The views of a scene show one set of named points, each view turned or mirrored, and shifted as a whole, with a little noise and some points left out.

Scene 1
View 1
nepi: -13  -2   2 -16  14   0   7  15 -12 -12  -2  33  -7  -3   7 -11  15   4  23 -21  -5  20   0
Geva:   1  13  -3 -13  13 -18   6  12   0  -6 -12  17  13 -10  13  11   5 -20   8 -20 -11  20   2
zipog:   7   9  -9  -5   9  -2  11   6  -3 -13 -41  17  18 -10  16   6   4 -30   4 -26 -11  58  -5
Vos:  -9  -1   2 -16  14  -2  10  14 -11 -13 -10  32   0  -3  11  -8  14  -5  19 -23  -5  33   0
borog:   2  12  -7   0  10  -4  -4   5   2  -5  -7   7   1 -12   8  13  -1  -3  10  -8 -12  -5   1
refi:   1  13  -1 -10  13 -19   0  12   2  -3   2  13   6 -12  11  14   0 -10   9 -11 -11  -6   6
tabe:  -5  13  -8  -8  13  -7   2  10  -3  -8 -17  13   8  -9   9   6   8 -10  10 -20 -16  18  -5
liv:   0  -3  -8   9   5  27  -5   0  -5 -14 -17  14 -14 -10   4  -4   3  13  18  -7  -6  11  -3
dite: -23  27 -24   4  16   7 -18   5  -2  -4  -4 -11  -3 -11  -6   9  10  21  12 -10 -35 -37 -18
bib: -15  12 -10 -18  18  -8  10  15 -12 -12 -27  25  14  -3  10  -5  19 -16  14 -35 -19  46 -12
nem:   1  15 -13   5   8   5  -6   2   2  -7 -17   1   4 -13   6  12   0  -2   7 -10 -17   0  -4
lumi: -20   8 -17  -2  13  20  -2   7 -13 -14 -24  15  -4  -4   0 -11  17  12  20 -22 -21  22 -17
mupo: -19   9  -2 -14  18  -7  -4  16  -7  -5  15  18  -8  -6   2  -1  12  15  21 -13 -15 -20  -2
View 2
bib:  21  -8 -21 -24 -18  -6   9  -6   3  24 -13   3  14 -13   4  -9  -2  27 -37   0  -7  11   4
mupo: -16 -19 -13   8  -5  12  15 -14  -3 -18 -16   2 -14   1  -1 -29  12  28   2  -6   9  -7   5
Geva:   8   3 -12 -15 -12  -3   7   0   3  19 -15  -8  -2 -26   2  -9  14  21 -24  -5   8  -9  10
nepi:   7  -7 -18 -11   1   8  10 -21 -10  -2 -10   4 -14  -6  -3 -19   0  33 -29  -3   3   7  -5
tabe:   3  -1 -13 -17 -15  -3   7  -2   2  19  -9  -1  -2 -12   3  -7   7  16 -19  -2   5   1  10
Vos:  13  -2 -18 -17  -2   3   8 -16  -8   8 -10   2  -9 -12  -2 -14  -1  31 -35  -2   2   8  -4
nem: -18  -1  -8 -11 -17  -3   4   3   2  13  -1   3 -15   1   1  -5  10   1   2  -1  10   1  16
refi: -10   1  -7  -3  -9   3   8   0   2   5 -14  -9 -15 -19   1 -14  21  16  -5  -8  16 -17  13
lumi:  -3 -16 -21 -16 -16   0  10 -12  -3   8   0  16  -2  16   0 -12 -11  17 -15   3  -7  25   3
zipog:  19  15 -16 -36 -17 -13  -1   2   2  42  -2  -1   1 -20   3   8   1  10 -40   2   1  11   9
liv: -15   2 -13 -14  -3   2   2 -14 -11   4  10  13 -32  14  -6  -5  -4   7 -10   3   8  19   2
dite: -37 -29 -10   6 -27   4  15   2   9  -9  -6  11  -4  22   4 -20  10   3  30  -2   6   2  20
borog: -17   0  -7  -6 -11   1   5  -1   1   7  -5  -2 -19  -6  -1  -9  15   8  -1  -5  14  -7  13
View 3
nepi:  11 -14   7  -7  -7  -4 -37 -24  18  14 -14   0 -12  15 -19   0   6   6 -26  10   5   2  11
refi:  -1   5   3   2  -5 -14 -26  -9  12   7 -16  22  -3  -2 -30   9  -3  13   5   9  25  19   9
lumi:  18 -13  -7   5 -13   7  -9  -7   9  15 -11 -14 -17  11 -36 -17   5   7 -23   3  10 -10  18
borog:   6   2  -1   9  -8  -6 -19  -6   9  10 -23  12  -5  -5 -34  -1   2  11   6   6  27  13   9
mupo:   3   3   7  17 -26   0 -27  -6  22  18 -13  21  -3   4 -23  15  12  11 -24  11  14  17  12
tabe:   6  -6  -4  -9   2 -13 -16 -11   6   6  -7   3 -13   7 -35  -7  -8  10  -2   4  18   2  13
liv:  23 -12  -1  13 -12  12 -26 -13  11  16 -37 -12 -12  -1 -32 -19  15   4  -6   3  20  -1   9
zipog:  12 -17 -10 -31  23 -19 -14 -18  -4  -2  -6 -14 -22  12 -39 -25 -21   8  10   0  18 -11  13
Geva:   0  -4  -1 -18   8 -21 -23 -15   7   2  -4  12 -11   8 -30   1 -14  12   2   7  18   7  10
bib:   8 -16  -6 -25   6 -16 -13 -16   6   4   9  -6 -20  21 -33 -10 -15  10 -19   5   4 -11  18
Vos:  12 -17   4 -17   2  -9 -34 -24  14   9  -9  -3 -15  16 -21  -5  -1   6 -19   8   6  -2  11
View 4
zipog:  -5  -4  -1   9  -4  12 -13  26  22   8  39  24  25 -48 -31   5   2 -11 -16 -23  -1  14 -23
nem:  -7  -2  -6  12  12   6   2   5  13   9  23   1   7  -2 -20   0  -1 -15  12  -1  -7   0  -6
refi: -18  13  -8  -5  20   2  -9  13  30   5  13  -3  13   3 -24   7  11 -19  10   3 -12   4 -18
Geva: -16  10  -6  -3  15   8 -14  23  33   4  19   6  23 -22 -30   7  11 -17  -6  -6  -7   5 -26
nepi:   3  12 -10  -1  10  -2 -10  24  23 -23  -6 -14  14 -26 -21 -10  12  -6   3  -9   7  11 -23
lumi:  11  -7 -10  21   7  11   6  12   7 -17   7 -10  13 -32 -20 -18  -7  -5   2  -7   9  -7 -11
dite:  -5  -5 -15  21  31  14  17  -8  10   1   5 -23   5  14 -17 -12 -11 -18  21  20  -7 -31   2
tabe:  -8   3  -7   6  12  10  -7  18  24   1  20   4  20 -24 -27   1   4 -13  -2  -6  -4   1 -19
bib:  -3   2  -9   8   9  17  -9  27  29 -10  15   4  30 -51 -32  -6   3 -10 -18 -12   4  -4 -28
liv:   9  -3  -6  14   1  -5   3   9   1  -7  13  -5  -3  -8 -12  -8   0  -5  18 -11   4  15  -3
Vos:   1  10  -8  -1   7   1 -12  27  25 -19   3  -5  17 -34 -24  -6  11  -7  -4 -14   6  13 -25
borog: -11   5  -7   5  15   2  -3   8  19   6  17  -3   7   3 -20   3   4 -17  14   1  -9   4 -11
View 5
dite:   7  -3 -30 -18  -5   2  15 -25  -8  10 -21  15   4   7  -3  24 -13 -39  16 -11  12   6  34
nem:   8   1 -12   2  -2   6   1 -20   7   4   5  -3  -1   9   2  15  -5 -12  18   5  -1   8  12
lumi: -10   1 -10  -3   0 -18 -15 -12   2  -1 -16   7   3  -6   9   2  -3   3   6 -12  -9 -12  22
tabe:   7   5  -2   8   2   4 -10 -19  -4   2  -5  -2  -7   5   0   0   4   7  15  12  -6  -4   0
mupo:  11   4 -27 -20  15   4  14 -17 -12  -8 -28  -1   7  13 -16  11  15  -7  13 -13   6  -5  11
Geva:  13   8   1  11   5  12  -6 -21 -10   0  -6  -6 -12   9  -7  -3  12  13  19  19  -5  -4 -11
bib:  -1   7   8  14   1  -6 -23 -17 -13   2 -19   6 -14  -7   5 -13   8  23  11  12 -13 -17  -3
borog:  12   4 -15  -1   5  10   6 -20   3  -1   2  -8   1  15  -5  13   3  -9  18   4   2   7   7
refi:  18   6 -13  -1   9  18   9 -22  -7  -1  -5 -10  -4  18 -13   9  12  -3  20  11   3   5  -4
Vos:   1   7  -4   3  15  -5 -13  -9  -3 -11 -14  -7  -1   3  -4  -8  17  26   8  -1 -12 -15  -3
zipog:   0   6  15  26  -2   0 -27 -16   5   2  10  -7 -14  -2  11 -10   2  24  14  22 -16  -6  -7

In a view up to two points have been moved. Name them for each view, in the order of its rows, or write -.
view 1 -> Geva, tabe
view 2 -> -
view 3 -> lumi
view 4 -> liv
view 5 -> zipog
